A landscape with many valleys, sampled at points; each row gives a point and its height.
From any point a ball rolls to the lowest of the 3 points nearest to it. It stops when none of these is lower. Distance is the straight distance between rows; heights are no part of it.
Z248 h=466: [155 117 160 121 111 151 123 105 166 167 112]
Z27 h=387: [154 107 139 130 124 144 122 117 131 115  96]
Z241 h=184: [128 123 115 145 142 195 156 144 151 107  84]
Z827 h=493: [163 120 154 120 103 123 115 103 165 191 129]
Z150 h=350: [ 95 146 125 126 141  83 115 115  79  82 173]
Z465 h=351: [124 146 120 133 145 139 125 136 141  89 149]
Z89 h=369: [140 122 163 127 124 189 139 105 179 156  97]
Z916 h=445: [167 101 147 124 111 123 110 110 122 134 100]
Z458 h=472: [164 100 145 117  83 126 123 103 153 219 113]
Z12 h=337: [153 116 150 131 123 159 127 112 156 134 100]
Z983 h=148: [115 141  99 151 155 185 158 162 153  99 105]
Z48 h=616: [132 132 144 126 129  61  94 103  80 119 158]
Z982 h=57: [153 127 142 134 120  48  91 101  90 158 158]
Z108 h=233: [121 149 143 144 148 196 149 122 193 125 122]
Z978 h=383: [ 76 167  93 129 155 125 137 170 115  78 173]
Z106 h=215: [148 140 140 137 119  39  87  96  90 171 169]
Z169 h=407: [143 123 167 112 104 158 128  97 186 208 119]
Z328 h=393: [ 33 153  75 108 144  95 187 217  76 116 149]
Z697 h=641: [157  99 144 122 115  63  98 104  80 136 125]
Z822 h=240: [133 144 134 135 144 162 131 125 166 108 131]
Z734 h=343: [ 77 151  81 133 153 126 152 184 108  83 145]
Z996 h=305: [ 91 127 102 127 138 101 135 143  74  71 141]
Z432 h=460: [164  98 159 118  97 155 123 101 148 180  84]
Z578 h=304: [120 133 118 128 143 130 123 136 122  86 137]
Z680 h=394: [145 140 140 126 133 140 116 119 157 117 139]
Z69 h=94: [113 138  92 157 160 207 177 171 154 112  85]
Z599 h=577: [171 108 151 122 101 117 111 105 139 173 108]
Z349 h=206: [125 137 132 147 147 212 162 127 173 122  93]
Z145 h=315: [ 83 139  71 136 156 142 164 203 116  95 121]
Z226 h=216: [129 127 117 137 144 162 136 141 139  94 108]
Z462 h=332: [143 122 140 125 128  98 105 113 113 110 143]
Z202 h=321: [ 65 134  74 123 144 113 165 194  83  85 131]
Z717 h=511: [160 119 148 124 119 125 112 112 141 133 123]
Z531 h=435: [165 124 142 127 113  76  97 105 122 161 148]
Z804 h=602: [157 102 141 127 117  87 101 110  95 120 120]
Z194 h=496: [105 156 115 129 149 119 121 139 120  80 170]
Z205 h=219: [136 119 144 140 134 209 154 116 158 131  70]
Z235 h=570: [154 128 145 128 119  83  98 106 124 142 153]
Z409 h=376: [147 111 167 123 113 184 135 100 169 172  85]
Z956 h=271: [ 99 133  93 128 146 126 138 157 104  73 137]
Z451 h=103: [141 115 128 129 128 119 116 124 111  96 119]
Z363 h=341: [ 61 162  92 123 147 106 141 164  91  77 175]
Z867 h=169: [130 149 143 137 142 174 134 121 182 119 133]
Z925 h=335: [ 84 160 113 127 146  95 122 133  87  79 185]
Z444 h=483: [138 137 135 127 136 112 110 119 126 100 149]
Z28 h=355: [ 38 167  79 117 147 104 167 195  83  97 171]
Z872 h=519: [180  93 147 122  90 116 113 103 127 175  93]
Z270 h=340: [ 52 150  79 119 139  99 162 180  70  85 159]
Z960 h=359: [150 117 155 130 123 179 135 108 162 144  93]
Z725 h=643: [123 149 145 127 136  64  94  99  83 116 177]
Z370 h=624: [161 133 151 122 116 109 106 105 155 165 144]
Z795 h=502: [143 140 141 127 129  99 102 112 128 119 157]
Z659 h=186: [106 130  86 143 151 167 157 175 131  88 102]
Z331 h=550: [149 116 142 127 125  76  99 106  94 123 140]
Z81 h=451: [148 107 127 117  74 127 132 100 163 249 125]
Z714 h=377: [117 109 125 124 130  86 118 117  67  81 133]
Z823 h=150: [115 148 107 152 157 199 161 155 170 107 110]
Z609 h=471: [159  85 150 111  80 158 133  99 145 228  73]
Z954 h=358: [ 54 145  70 119 152 112 181 223  90 111 131]
Z527 h=178: [125 140 124 140 145 181 145 137 165 103 115]
Z65 h=427: [138 108 154 109  90 151 132  99 177 235 115]
Z616 h=361: [106 131 129 127 135  77 114 113  73  84 160]
Z684 h=424: [161 106 157 116  96 146 123 102 157 193 107]
Z410 h=647: [134 115 140 128 123  56  99  96  66 115 141]
Z760 h=296: [ 91 126  85 128 144 122 148 170  89  78 126]
Z239 h=253: [ 90 156  79 141 163 153 157 193 139  95 136]
Z60 h=232: [133 128 124 133 140 139 124 132 131  91 127]
Z579 h=443: [143  96 136 111  71 145 133  98 160 251 105]
Z377 h=470: [172  95 152 120  88 133 118 105 142 190  94]
Z113 h=391: [147 111 170 117 102 166 130  97 174 200  98]
Z933 h=392: [122 136 129 126 139  91 107 117  94  89 158]
Z191 h=538: [152 134 156 123 121 136 118 105 171 158 135]
Z291 h=224: [102 143  99 133 150 134 138 159 123  78 141]
Z351 h=88: [103 157  98 138 157 152 140 162 149  84 146]
Z689 h=615: [175  96 143 123 103  86 104 106 106 158 114]
Z56 h=309: [146 131 147 131 131 166 129 115 168 128 112]
Z786 h=319: [ 87 147 107 126 142 104 130 142  88  73 164]
Z365 h=368: [152 108 147 133 119 176 136 113 146 132  77]
Z547 h=583: [170 117 134 130 102  64  95 101 113 185 142]
Z223 h=439: [140 132 143 127 132  87 101 112 110 112 155]

Where does a ball stop that starts at each point below?
Z349: Z69
Z659: Z69
Z996: Z351
Z48: Z462
Z689: Z684
Z194: Z351
Z410: Z462
Z978: Z351
Z235: Z982
Z697: Z462
Z680: Z867

Call two points neighbours if one is among the 3 nearest of the other. Go from one point of each pair to the other, from neighbour to neighbour, staying as low as possible. Name the highest point that can't be avoided.
Z982 and Z69: Z235
Z451 and Z351: Z239
Z451 and Z69: Z60

For each start below, name every point that the ball comes to, in order.
Z370: Z827 > Z684
Z599: Z377 > Z684
Z270: Z202 > Z760 > Z956 > Z291 > Z351
Z205: Z349 > Z241 > Z983 > Z69
Z786: Z996 > Z956 > Z291 > Z351
